Each row is a point on a tangle of strands that fork, close into loops and nearly touch. The rows are in no order.
In the rows, 128 means zero.
Two points are linked if the straight distance between their rows is under 88.1.
Vige: [188 104 190  97 114 107 119 113  86 150 126 190 135 101  77 145 108 122
 103 117 143 154 150 161 128  80  93 159 170  51]
Dilit: [115 158 134  74 141 131 148  97 138 114 117 198 154 139 169 112 123 141
 129 141 135 161 143  72 190 142 109  80 120 107]
Pego: [ 97 135 133 116 136 128 143  88 142 111 128 129 145 164 132 124 105 127
 132 137 138 137 126 111 154 113 106 105 131 121]
fuz: [115 141 128 136 117 119 126  88 153 149 144 106 118 143 111 171 106 127
 136 114 109 100 122 167  99 124 115 125 136 140]
buguf: [132 108 154 133  97 109 118 114 132 129 124 139 101 136 104 126 111  79
 134  86 127 108 130 106 129  90 107 143 154 127]
Boti: [191 146 146  72 114 115 155 150 160 126 140 207 100  73 135 155 103 109
 152  97 124 163 143  87 190  96 122  94 137 131]
pefaf: [ 85 115 141 151 157 150 137  97 151 104 124  83 155 188 126 137  91 118
 156 171 125 135 133 129 119 130  87 108 105 130]
kirop: [ 95 115 138 139 125 123 128  93 144 114 126 118 124 163 116 124  93 105
 138 124 139 130 124 113 127 102  93 122 138 134]
fudo: [175 114 181  81 122  99 137 100 104 146 131 200 140 123  91 128  97 153
 104 134 148 178 147 173 126  65  91 135 173  73]
ziki: [136 152 133 169 144 123 108 161 160 166 145  57 111 155 115 115 167 143
 118 140  90 116 150 193  50 224 166 131 136 179]
Lonug: [ 96 109 135 120 163 162 119 164  88  80  78 124 166 133 156  66 167 141
 123 175 156 162 126  55 210 147 120 109  93 121]
pomik: [153 142 138  98 111 133 122 126 180 145 138 176 137 129 100 153  38 131
 151 167 131 150 158 166 109  65  39 131 137  98]
bubit: [110  94 153 129 151 131 138  88 147 116 141 121 172 176 113 126  68 122
 142 163 134 171 113 185 108  89  84 103 122  97]
sizag: [140  83  77 174 170 133 128 118 146 155 150  77 159 129 169 132 135 163
 159 103 100 120 159 208  33 178 169 129 133 154]
Guda: [ 96  94 148 135 160 136 143  93 148 107 126 100 165 181 119 124  81 122
 140 154 132 160 104 146 121 108  96  99 121 117]
Vura: [135 164 133 149  82 123 110 156  86 139 115 135 122 108 151  82 206 133
 143 168 153  93 102  75 165 119 163 204 125 152]
nepup: [165 148 143  74 111 121 152 129 145 121 115 214 114  91 154 125 121 106
 162 110 120 173 147  61 200 110 116  97 122 130]
dis: [105 153 146 177 127 132 106 123 154 147 131  73  98 179  98 122 141 111
 140 154 112  84 157 161  62 182 125 137 133 178]
buzu: [132 149 145 105 112 136 140 164 162 108 121 181  97 120 137 128 102  70
 168 105 125 185 195  32 184 100 128  99 107 155]
puz: [101  80 144 141 173 148 139 136  92  82  86  84 153 159 126  94 135 151
 111 142 134 148  69 116 155 130 129 111 115 140]
vama: [117 107  72 139 188 149 166 118 153 118 162  98 169 131 178 181 105 180
 165 145 103 117 128 202  79 134 139 110 101 137]
rig: [109 165 112 138 146 148 143 111 157 122 136  93 135 167 142 184  98 138
 156 166 102  93 135 160 115 139  97 129 101 141]
bimiv: [154  78  93 158 108 122  95 154 166 144 126 113  91  76 113 184 118 112
 137  50 119  87 152 161  33 152 136 146 150 130]
Bim: [120  86 151 119 135 125 122 111 159 114 121 147 155 158 110 122  55 139
 119 158 139 203 116 171 108  76  67 105 125 100]
Lorib: [130 100 147 135 113 128 121  98  92 110  97 145 148 133 146  88 148 122
 150 135 137 127  89 108 183 112 123 167 156 118]
nipit: [142 179 128 122 106 116 139 180 116 109 121 156  75  94 134 128 161  94
 139 113 129 131 154  56 190  92 167 148 119 170]
Toru: [142 166 147 122 116 130 143 176 132 101 118 170  79 115 126 128 142  66
 160 106 127 158 181  42 193  89 152 121 121 162]
Kub: [102 185 125 144 137 135 142 141 101 126 140  83 126 141 123 109 160 142
  95 162 154  97 127 108 129 152 150 109 117 147]
Pir: [167 101 174 105  99 108 112 104 105 161 142 163 131 114  61 148  95 108
 106 105 138 144 151 180 104  84  95 150 164  68]
meki: [ 99 157 131  95 141 148 123 149 106 102 107 178 154 130 166  78 165 129
 109 172 148 166 177  37 212 156 130 103  91 119]
dobig: [164  96  88 105 120 112 142 165 173 111 156 152  93  66 149 193  95 134
 142  82 144 142 146 117 128  83 120 113 136 128]
ped: [101  95 128  97 140 141 126 128 154  87  96 182 151 143 154 102  95 130
 120 136 131 204 125  62 169 135  84  76  96 121]
Pusu: [105 179 122 117 133 140 127 153 101 101 116 161 126 122 148  80 167 110
 104 163 158 142 166  44 202 128 136 127  91 139]
metu: [164 108 158 131  82 117  90 100  93 144 112 163 140  93 114 128 155 103
 158 109 121 105  92 125 156 126 135 199 158  76]
gavol: [100  84 134 115 135 134 122 128 175  91 103 147 149 149 120 120  61 133
 120 145 135 209  99 130 136  96  65  92 110 119]
fedi: [117 165 119 124 113 111 137 127 118 124 133 130  90 129 131 137 141 126
 114 113 131  97 128  97 148 122 135 132 133 154]
mur: [120  96 146 121 112 115 127 104 148 110 116 146 120 144 113 120  81  96
 131 117 137 159 121 113 141  81  77 121 142 115]
Gogez: [181 101 173 111  88 108 110 147 165 143 158 147 113  98  80 154  77  60
 134  89 140 131 158 119 130  68  88 138 142 120]
lev: [145 149 113 141  87 119 108 166  90 154 111 122  98  98 136 112 198 137
 102 111 114  82 108 130  96 171 173 179 160 154]
gono: [155 123 139 137 165 102 128 138 142 182 170  52 153 142 135 120 154 157
 131 101  63 120 125 209  64 212 175 120 118 161]
baleb: [149 107  91 118 110 105 134 138 125 131 134 136  97  79 142 175 121 139
 118  76 128 106 113 135 123 106 144 124 156 131]
Badet: [149 130 142 140  87  97  96 145 161 151 133 119  70 117  84 165 122  72
 134  62 111  68 146 118  79 142 125 152 145 142]
zozup: [109 152 151 132 152 135 159 110  81 121 119  97 165 156 141  92 153 145
 124 159 136 104 106 114 165 137 146 117 140 129]
zuva: [140 174 132 152 107 144 124 162  83 131 111 123 130 114 133  53 204 123
 112 199 176  92 112  82 159 130 158 176 119 147]
Zomu: [135 135 139  96 117 116 145 111 139 114 122 185 117 121 140 114 106 109
 145 111 133 159 137  72 188  99 103 105 138 126]
Fulis: [153  74  80 123 119 114 133 149 152 118 148 138  92  61 147 186 104 129
 143  68 147 111 148 128 104  93 136 119 149 129]
Vudag: [130 143 132 119 149 128 156  86 152 149 179 110 155 154 127 179  99 159
 142 136 107 123 107 212 105 123 126 106 113 117]
siki: [190  97 187 112  92 104  99 148 145 151 165 153 126  95  59 153  72  72
 115  98 154 137 176 142 115  69  75 154 154  89]
rokam: [146 127 144 141 148 113 111  98 146 186 155  77 143 156 112 135 138 131
 129  92  67 114 124 210  63 202 166 135 123 146]
dobe: [143 121 161 130 128 123 121  73 107 180 140 123 144 146  92 131 130 102
 118  88  88 119 102 203  88 157 155 140 145 101]
Pib: [128 117 155 138 136 133 126  75 151 159 157 108 164 178  95 150  85 110
 154 145  94 121 130 221  87 111 102 133 116 114]
rok: [106 190 106 102 123 130 139 150 121 106 133 167 102 117 153 117 146 119
 104 138 140 146 168  48 193 127 136 116  97 141]
bipun: [119 152 133 132 117 128 130 128  86 111 107 140 129 132 144  81 177 123
 126 146 148 107 118  80 183 116 141 160 138 146]
Zimi: [101 119  62 102 174 147 167 114 158 108 152 141 152 117 188 174  99 206
 136 133 144 148 130 144 127 121 147  87 127 102]
fomi: [106  98  58 143 172 141 171 101 122 131 169 112 163 113 187 139 117 181
 153 119 149 114 166 163  79 119 164 110 152 125]
gik: [138 156 140 145  88 118 106 156 100 123 109 157 116 101 147  89 194 131
 177 148 145 116 120  58 191 102 168 210 121 149]
zul: [185 115 175 108  96 109 104 127 142 164 163 152 114  98  55 175  80  98
 109  98 147 122 164 162 109  82  83 145 159  78]
Sokor: [142 152  98  96 111 136 130 142 199 128 144 156 102 108 138 199  67 137
 157 129 118 129 142 121 136  88  70 116 111 123]
ves: [142 116 153 120 115 121 117 104 156 145 146 159 144 154  78 145  49 132
 137 159 136 162 156 188  97  67  60 137 146  86]
nubo: [141 131 142 146 131 130 124  94 167 172 153  96 147 166 110 167 102 116
 154 128  73  99 121 222  68 138 114 139 111 131]
kuv: [153 127 144 136  83 113  94 121  92 144 105 148 117  95 128 116 177 112
 156 107 113  84  93 107 148 138 153 209 163 113]
bab: [ 96 132 142 143 169 153 145 141  73 100 108  77 147 155 120  73 154 134
 118 185 163 119 135  83 155 142 131 101 111 133]
famo: [130 122  90 145 175 130 176 159  82 149 165  66 172 114 185 108 159 192
 119 139 130 122 133 174  74 157 197 101 131 148]
vop: [129  71 142 120 109 118 122 144 157  95 104 162 116 127 111 111  73  99
 127 109 137 194 105 103 151  78  73 112 127 129]
tasil: [154 113 154 125  94 114 109  89  94 142 112 155 128 114 106 124 143  96
 134 100 117 107  98 135 149 111 125 167 163  98]
patir: [141 139 145 140 115 123 119 103  87 165 118 106 133 143 120 110 166 127
 117 105 102  83  96 155 117 172 167 159 164 131]
zasin: [133  90 145 148  95 117  98 117  97 111  94 153 139 114 141  86 166 124
 175 134 145 133  86  90 182 104 132 199 138 122]
bep: [ 79  95 126 121 169 159 118 160 120  65  93 105 141 151 124 100 135 144
  92 150 144 175 122  65 179 146 106  90  83 134]
sigu: [ 89  87 129 131 143 143 123 125 151  78 103 110 139 162 121 118  91 125
 117 130 135 177 101 103 145 107  74  96 103 135]
Lar: [148 134 144 146  93 100 102 171 136 144 130 122  50 107  95 147 155  78
 125  63 111  73 147  99  89 143 158 165 144 158]
vin: [106 135 131 145 138 139 127 138  84  90  98 130 133 141 146  68 165 118
 121 161 160 131 127  68 184 125 130 140 118 141]
logil: [136  49 148 120 119 114 112 127 118  98  88 166 129 125 102 114 105 121
 106 115 130 186  72 146 152  77  88 130 141 114]
zigad: [132 128 136 137 167 112 149 120 136 168 185  64 160 148 131 145 135 163
 144 117  78 112 114 207  81 173 160 111 108 151]
sidin: [ 94 107 144 117 161 132 150  97 121  91 109 125 160 166 141 101 110 138
 126 148 149 161 113 107 167 124 104  93 134 115]
Rer: [ 96 126 137 123 176 166 139 162  78  96  96  95 166 140 134  67 164 139
 106 202 173 144 141  63 186 144 134  91  96 107]
mog: [114 178 112  76 147 135 160 114 125 115 123 175 148 125 184 125 142 179
 106 144 135 143 134  78 207 152 129  85 119 113]
gako: [ 82 189 102 127 124 142 114 153 172 102 143 141  90 134 138 156 120 107
 126 165 128 132 194  58 163 136 113 127  72 134]
dok: [111 171  90  86 150 132 159 125 136 112 142 151 130 119 172 151 126 187
 108 130 141 135 120 105 174 142 138  87 126 119]
Zor: [129 146 149 165 124 121  96 134 165 170 135  65 104 172 100 121 151 121
 136 128  92 103 158 188  51 217 145 139 137 170]
Kugul: [151 152  99 152 137 145 159 195  89 158 132  61 139  96 151  86 191 164
  79 180 158 117 110 166  74 170 192 103 127 151]
Zemef: [162 155 122  68 132 114 156  97 136 122 122 219 134  93 162 133 121 167
 125 137 135 156 101 117 194 115 113  96 142 101]
Nibep: [118  48 153 133 135 128 108 116 115 104  96 126 138 151  93 118 105 123
  94 113 124 172  58 176 133  99 104 125 128 121]
doz: [153 135 150 129 119 130 103 104 100 179 101 115 137 132 108 100 172 112
 122  81  83 101 102 170  91 212 168 172 163 109]
Ropas: [113  72 127 124 129 136 118 149 113  73  76 149 117 137 128 101 131 122
 112 112 129 168  64 100 185 103  95 126 107 152]
pev: [ 86  96 120 123 149 154 110 175 133  63  89 129 114 154 123  99 130 122
  98 129 135 187 120  60 181 133 102 104  70 160]
pipam: [118 130 137 137 109 125 126  86 159 144 141 122 132 161 103 154  89 112
 145 127 126 117 126 159 112  98  89 123 140 117]
vari: [ 93 149 130  76 145 139 130 114 148 104 122 190 152 151 170 102 122 138
 118 153 137 175 176  40 187 167 106  75  99 108]
kada: [137 119 148 127  98 105 116  89 117 152 126 136 114 133  98 135 121  95
 123  84 114  95 114 142 114 120 126 147 162 113]
matef: [131 115 168 140 147 117 138  72 107 156 153 107 163 167 105 111 125 112
 131 119 102 119 100 191 107 140 149 125 150 112]
Tatav: [151 126 106 138 158 135 183 187  69 166 140  56 166 102 167  87 190 185
  97 167 131 120 122 169  77 160 193  99 127 147]
Sev: [151 147 121 101  99 136 121 130 198 140 143 166 118 110 109 179  52 123
 159 148 129 125 143 156 128  79  54 134 130 113]
niri: [ 81 182 127 134 154 154 137 140 120 116 142  76 139 141 117 109 147 133
  97 207 161 113 163  78 151 155 139  90  86 113]
betis: [148 170 144 150 115 154 138 169  78 154 107  92 152 121 125  51 214 136
 116 216 171  83  99 113 136 144 160 162 127 141]
vabib: [154 136 118 137  92 121 105 146  77 160 103 129 121  90 145 124 192 147
 121  98 104  83  89 143 103 176 173 189 163 126]
gub: [174 118 170 113  98 105 128 150 161 124 145 150  99 108  95 144  94  52
 156  84 134 131 151  93 155  70 109 126 151 136]
fupab: [164 137 123 136  91 130  87 132  93 177  95 134 132  72 135 133 186 139
 138  80  95  87  77 149  99 200 169 204 157  97]
Bifef: [122 152 100 145 135 151 137 122 169 137 135 104 126 150 140 200  96 138
 154 145  86  88 124 192  89 133  95 140 114 153]
rore: [132 157 122 164 142 124 126 154 136 156 153  52 118 144 122 126 161 158
 119 153 109 102 136 179  61 201 162 115 118 177]
ruvob: [ 98 177 117 135 131 125 144 123 111 119 141 107 112 141 133 130 141 131
 105 137 146 106 137  99 147 130 139 119 122 150]
nifo: [ 78 115 138 158 181 163 131 155 100  91 115  57 145 164 105  80 133 130
 110 194 159 137 146  81 131 145 136  86  85 123]
renum: [ 87 108 119 118 137 147 122 158 140  69  95 151 109 141 142  93 121  95
 114 122 137 197 155  42 176 124 110 110  84 151]
gube: [ 98 120  68 128 188 148 170 125 142 110 166 102 167 125 191 177 103 195
 146 146 134 129 133 171 100 131 146 102 117 119]
nemag: [142 131 152  80 149 124 157  70 144 117 122 204 161 140 132 102  93 152
 120 160 141 192 116 133 158 108  92  78 146  86]
Lil: [102 118  42 138 145 134 156 136 118 105 144 133 110  81 188 137 124 164
 128 118 170 130 178  95 110 113 157 118 137 132]
soli: [127 119  89 149 169 146 148 122 156 134 161  81 149 137 162 180 115 166
 160 134  86 106 122 215  70 151 137 124 104 152]
met: [158 146 146  65 138 112 154  80 139 126 130 219 140 118 135 122 108 161
 122 144 138 167 112 135 170  91 100  91 150  90]
mirot: [162 133 133 129 110 126  99 118 127 182 105 127 111  99  83 135 143  95
 109  39  83 105 110 184  66 196 155 148 154 101]
pemub: [111 175 106 165 135 133 129 162 136 139 145  74 101 136 121 127 154 151
 105 167 131  96 136 155  73 171 154 115 116 174]
Sefu: [159 129 166  95 133 112 137  85 112 158 155 173 150 146  82 153  92 152
 107 136 136 167 138 206 109  78 109 127 160  73]
nel: [ 96 199 101 132 140 159 132 173 129 121 151  83 129 114 124 121 154 140
  75 203 159 105 150  88 138 152 153  84  81 123]
pas: [161 150 139 127 116 131  92 122 113 180  86 125 115 102  95 110 165  93
 120  47  83 107 109 172  74 226 164 171 165 104]
Rom: [ 97 196  91 127 120 137 111 185 170 101 153 144  73 117 133 156 136  98
 109 159 133 137 188  60 153 120 140 124  66 146]
datu: [157  86  97 142 109 115 103 139 132 151 128 117  98  76 121 171 127 121
 116  41 112  98 129 161  59 152 151 133 154 116]
kosa: [103  92 139 147 132 129 128 120  96  92  90 113 130 158 125  83 142 110
 122 124 145 126 105  97 152 116 117 133 141 148]
ginat: [130 189 110 134 107 120 132 181 101 112 122 147  81  99 132 106 176 105
 111 139 140 114 142  66 172 110 169 153 109 167]
leris: [102 190  86 133 136 141 142 167 113 117 149 105 115 110 136 122 160 147
  73 174 161 109 133 105 140 147 154 107 100 145]
zef: [133 160 123 140 113 120 135 142  89 146 119 107 111 120 136 111 180 153
  92 127 129  83 101 134 114 160 170 143 147 157]
Ropu: [139 104 154 144  84 118  96 106 162 153 130 121 112 140  70 146  81  70
 145  96 115 100 143 158  80  95  82 146 141 108]
dateg: [155 129 151 130 118 128 102  87 124 187 124 128 128 116  74 139 128  93
 114  58  85 113 114 201  65 177 147 146 141  86]
Gur: [113 132  47 154 139 135 151 156  88 118 141 116 117  88 181 116 147 165
  97 140 174 121 159 111  95 119 172 122 141 140]
Tev: [121 124  57 167 141 136 154 154  91 134 141  98 134  95 186  80 162 158
  96 152 186 117 168 132  63 134 183 118 147 139]
Sugil: [107 103  52 137 150 131 157 113 113 114 149 135 132  94 191 136 123 170
 143 108 171 117 163 128  99 108 163 114 163 120]
zum: [147 120 149 141  92 114 110 135 107 110 100 168 119 106 147  96 169 105
 189 126 137 134 113  69 201  96 143 190 136 138]
Nuso: [103 132 133 110 125 135 128 157 146  91 107 179 106 134 145 106 113  85
 145 117 127 189 189  29 180 114 115 106  91 143]
Fura: [107 148  81  90 155 134 158 116 160 115 149 149 143 122 173 179 100 190
 120 133 137 142 119 130 148 135 131  86 118 117]
zita: [126 136 162 129 179 109 166 105 129 158 186  55 168 167 122 127 131 149
 164 147  92 100 116 182 105 160 146  99  98 140]
saz: [148 132 102 150 135 147 125 114 173 157 133 103 132 141 127 194 102 135
 156 130  68  90 123 234  64 136 103 141 110 150]
Tul: [110 128 152 136 143 124 145  82  85 123 119 108 150 165 130  96 138 127
 126 140 130 108 102 128 156 130 138 127 151 133]
duf: [119 156 140 142 127 124 138 114  88 151 129  91 127 147 121 110 164 138
 108 125 121  87 112 140 115 163 159 132 155 157]
zep: [117 151 131 160 119 116 113 122 137 146 134  86 101 156 108 140 141 126
 122 118 109  85 138 156  70 167 142 133 130 164]
Mir: [137  42 143 152 108 134  73 135  99  98  76 135 131 121 119 102 159 133
 144 115 124 139  42 121 160 117 131 195 122 125]
Mido: [115 119 135 100 122 125 135 116 152 100 109 185 129 137 141 104  96 103
 136 120 134 185 139  64 172 112  95  92 118 123]
bot: [128  95  81 155 166 124 142 118 119 146 165  77 154 122 171 135 134 175
 137 106 111 127 137 195  57 157 176 112 137 147]
sises: [138 141 134 129  95 112 118 119  88 128 110 138 120 120 142 101 172 123
 136 126 126  88 105  97 163 122 147 185 155 143]
Razo: [111 166  93 166 118 121 113 154 151 131 140  92  79 131 124 155 147 139
 107 132 127  89 139 142  65 157 140 131 122 175]
refo: [137 132  74 163 142 141 154 172  91 147 140  73 144  96 177  81 173 161
  88 160 167 120 149 157  51 153 186 106 143 150]
Zas: [ 99 182 112  84 122 137 120 160 147 116 137 187 111 122 158 122 142 121
 103 146 130 169 199  32 199 149 143  98  78 138]
Mozi: [125 137 156 121 161 114 160  88 133 150 180  87 169 166 125 147 116 143
 144 138 102 119 101 189 112 132 145  98 116 123]
kesaz: [142  97 168 130 119 112 112  98 123 151 138 149 146 151  67 139  57 126
 116 136 138 170 151 194  88  67  78 143 145  77]
zude: [155 130 148  98 136 112 143  89 121 167 168 157 147 133  88 171 108 155
 108 115 109 144 115 231 104  92 137 130 145  79]
folo: [131 159 132 133  97 111 126 172 166 117 141 127  59 115 111 168 114  77
 152  91 127 105 165  74 125  94 132 138 120 172]
fanef: [119 138  80 134 112 125 127 148 174 114 139 120  77 107 142 203 103 142
 148 109 121 101 144 122 103 109 102 134 116 153]
Fav: [146 121 142 116 127 116 130  79 136 179 169 133 147 139  91 167 106 137
 123 110 104 129 115 225  89 116 133 125 135  98]
vofot: [115 152  73 112 125 145 126 155 189 108 137 145  97 109 160 204  85 147
 145 131 116 119 156 108 128 108  96 125  97 138]
dat: [128  54 150 142 130 143 105 120  95  94  75 130 154 143 125  96 148 140
 128 135 120 142  42 137 171 117 119 155 134 123]
bula: [ 95 158 132 146 157 159 143 104 157 116 130  86 147 189 135 160  94 119
 163 188 100 102 146 144 117 138  87 121  96 132]
kebu: [163 115 122 105 100 105 126 116 130 147 145 147 102  85 108 182 118 126
 115  78 123 108 110 163 123 102 129 125 156 102]
Dibo: [137 109  83 152 103 122 116 158 177 122 139 115  75  95 131 204 107 124
 153  92 122  91 146 137  76 112 116 140 124 150]
vaf: [111  86 130 134 127 127 123 134 111  80  85 148 113 138 137  85 136 111
 125 114 135 159 101  79 175 102 114 138 128 150]
Bazof: [105 123 128 127 135 141 121 151  88  85  87 153 153 126 166  67 171 138
 143 165 166 159 122  56 210 129 123 151 105 139]
Levep: [ 99 157 127  86 126 136 118 135 156 115 134 196 130 145 165 114 126 122
 119 148 118 175 207  28 189 164 124  81  76 125]
Tonu: [148 106 103 140 117 117 114 113 133 161 138 115 114 101 120 170 128 145
 111  63 101 108 110 190  67 159 162 127 153 115]
funil: [ 99 180  78 121 124 139 126 154 175 108 144 136  88 123 147 183 107 135
 132 148 122 119 172  82 142 133 100 125  84 143]
gune: [140 126 156 145  95 127 102  94  83 155 106 126 165 129 146 100 182 143
 162 143 125  96  74 128 151 150 154 199 160 109]
Vebo: [134  93  76 163 170 142 131 117 155 149 153  91 151 124 164 164 122 156
 166 122  81 106 139 231  40 157 143 136 118 159]
Befuz: [114 198  97 139 114 117 126 183 133 108 144 138  60  98 122 124 160  96
  98 140 148 119 158  69 145 110 163 130  99 167]
Zapa: [128 148 159 137 143 141 153 127  66 138 109  87 166 147 139  76 179 152
 132 172 141  93 106 114 151 145 157 140 141 137]
kir: [119 174 111 146 112 103 128 172 142 115 144 126  50 115 111 142 142 100
 121 118 132  98 157  80 124 112 147 143 115 171]
Fuve: [153 124 156 139  97 133  86  90  86 170 102 133 170 109 122 104 180 128
 167 118 108 101  67 149 123 173 161 212 157  78]
fomaz: [150 103 166 132 102 113 105 103 129 171 142 146 134 132  59 147  71 101
 117 111 130 136 153 200  78  92  85 149 145  71]
kov: [166 127 162 125  93 104 115 163 154 129 145 128  72 108  97 160 116  54
 149  69 122 104 149  81 137  87 134 148 141 158]
sevut: [130  66 150 148 128 137 105 106  82 113  93 132 167 141 139  83 160 139
 151 143 130 137  58 136 162 125 140 174 149 107]
tok: [143 120 147 107 106 108 138 101 135 124 125 171 117 122 119 117 101 103
 136 108 138 151 121 106 173  83 100 119 151 117]
Zavu: [126  66 137 110 123 125 120 137 133  88  86 169 126 133 116 103 103 123
 106 118 131 192  68 118 171  93  82 108 122 134]
renu: [ 78  79 138 131 161 146 134 124 139  81 109  84 154 170 117 123  95 138
 121 148 131 171  90 123 139 127  96  87 103 129]
Sep: [113 182 124  75 139 140 140 136 112 109 113 169 162 124 175 100 162 159
 103 170 148 148 159  54 211 161 129  99 106 114]
rim: [150 143 163 152 114 149 134 149  66 155 103  85 161 142 130  62 205 148
 134 197 147  85 101 119 126 162 166 171 140 142]
zem: [147  99 166 147  94 123  89 101 146 172 132 123 125 135  48 144  83  74
 134  91 116 113 149 185  60 111  87 155 141  87]
pebak: [118  90 140  88 146 129 135 107 151  90  96 194 163 142 140  90  86 144
 118 140 140 215 107  98 152 117  76  69 111 104]
seza: [ 96  86 152 118 177 151 146 129 102  79  89  98 168 161 139  94 131 152
 121 153 143 163  92 104 177 130 119  91 118 120]
zadum: [114 107  75 147 180 135 174 127 104 132 165  87 169 118 196 127 137 188
 137 125 141 126 142 170  79 138 184 106 134 136]
Katur: [ 96 200  76 150 122 135 117 184 156 103 154 126  73 103 121 137 148 103
  91 172 150 114 160  82 125 128 148 123  69 150]
Zam: [153  92  94 149 100 116  98 162 185 138 134 108  81  88 119 206 106 106
 148  69 114  72 157 151  57 133 107 147 135 144]
Seva: [ 75 149 136 148 176 161 130 142 114 109 130  63 149 154 106  98 135 128
 120 211 157 130 171  83 141 149 135  86  82 104]
gulis: [142 121 107 119 101 113 119 115 158 149 150 124 100 108 112 191 102 133
 123  88 115 100 121 169  98 113 119 126 140 123]
Zuk: [143 113 151 140  78 113  93 123 169 159 138 115  91 126  75 163  99  71
 145  79 113  81 144 142  81 119 100 148 145 124]
supas: [125 118 158 129 136 122 143  73 101 139 133 121 160 168 119 118 125 120
 126 124 121 119  91 162 134 126 138 122 155 113]
Gefo: [106  89 144 155 161 146 131 132  81  94  96  83 147 160 125  76 151 130
 118 148 142 123  89 105 147 131 137 134 135 149]
lafak: [125  97 147 102 156 127 144  86 140  99 107 175 170 149 138 102  87 143
 118 153 144 199 103 127 150 103  84  78 135  96]
Sunof: [160 137 144 134  93 135  85 105  86 174  97 141 149  87 111 119 177 119
 152  87 100  93  75 155 112 195 160 205 151  78]
vabop: [189 125 122  80 111 109 149 157 172 118 157 180  99  61 136 183  94 127
 135  85 140 155 135 106 162  87 121 102 140 129]
gimed: [135 129 120 140 131 123 122 106 139 171 146  93 132 137 121 156 133 146
 117  85  86 103 109 194  69 172 161 124 136 138]
Nug: [122 129 136 129 102 108 129 120 122 121 122 135  84 140 116 118 128  88
 130  98 135 107 136  85 148 104 120 144 145 148]

A tip is a point with one link. Name the tips that can be reached along the links from each point below, in the order of the rows.
Dibo => Vudag, bep, Lar, Fav
tok => Zemef, Nibep
Sunof => Mir, gune
Guda => Pib

A fork is a point with three links, a tip a point with one. Leave the first point through the second and follow the links. Name the first fork or tip that comes.
Tonu; datu => vofot
Pib; nubo => Guda
patir; doz => Mir
fuz; gulis => Zomu
pas; doz => gune
kir; folo => Pir
bot; sizag => mog
fanef; Dibo => Vudag
Guda; pefaf => Pib
Pego; sidin => Zavu

A piece is all that can be reached along the links. How many separate loops has the piece of each point below (a circle has one, a figure eight two, a Y none), and how many tips (points with one link)?
Guda => loops 1, tips 1
sises => loops 1, tips 0
duf => loops 0, tips 2
vari => loops 2, tips 0
Tonu => loops 1, tips 4
Nibep => loops 2, tips 2
rore => loops 1, tips 0

Name the points in between on the shortest way along the links from the first point to the second, in order.
ped; dobig => Mido Zomu nepup Boti vabop
dateg; zef => mirot pas doz patir duf
Tatav; Sep => famo zadum bot sizag Vebo soli vama gube Zimi Fura dok mog
pev; Fav => renum Nuso buzu Toru nipit ginat Befuz kir folo kov gub Gogez siki zul Pir Vige fudo Sefu zude
Pego; Zemef => kirop mur tok Zomu Mido ped pebak lafak nemag met
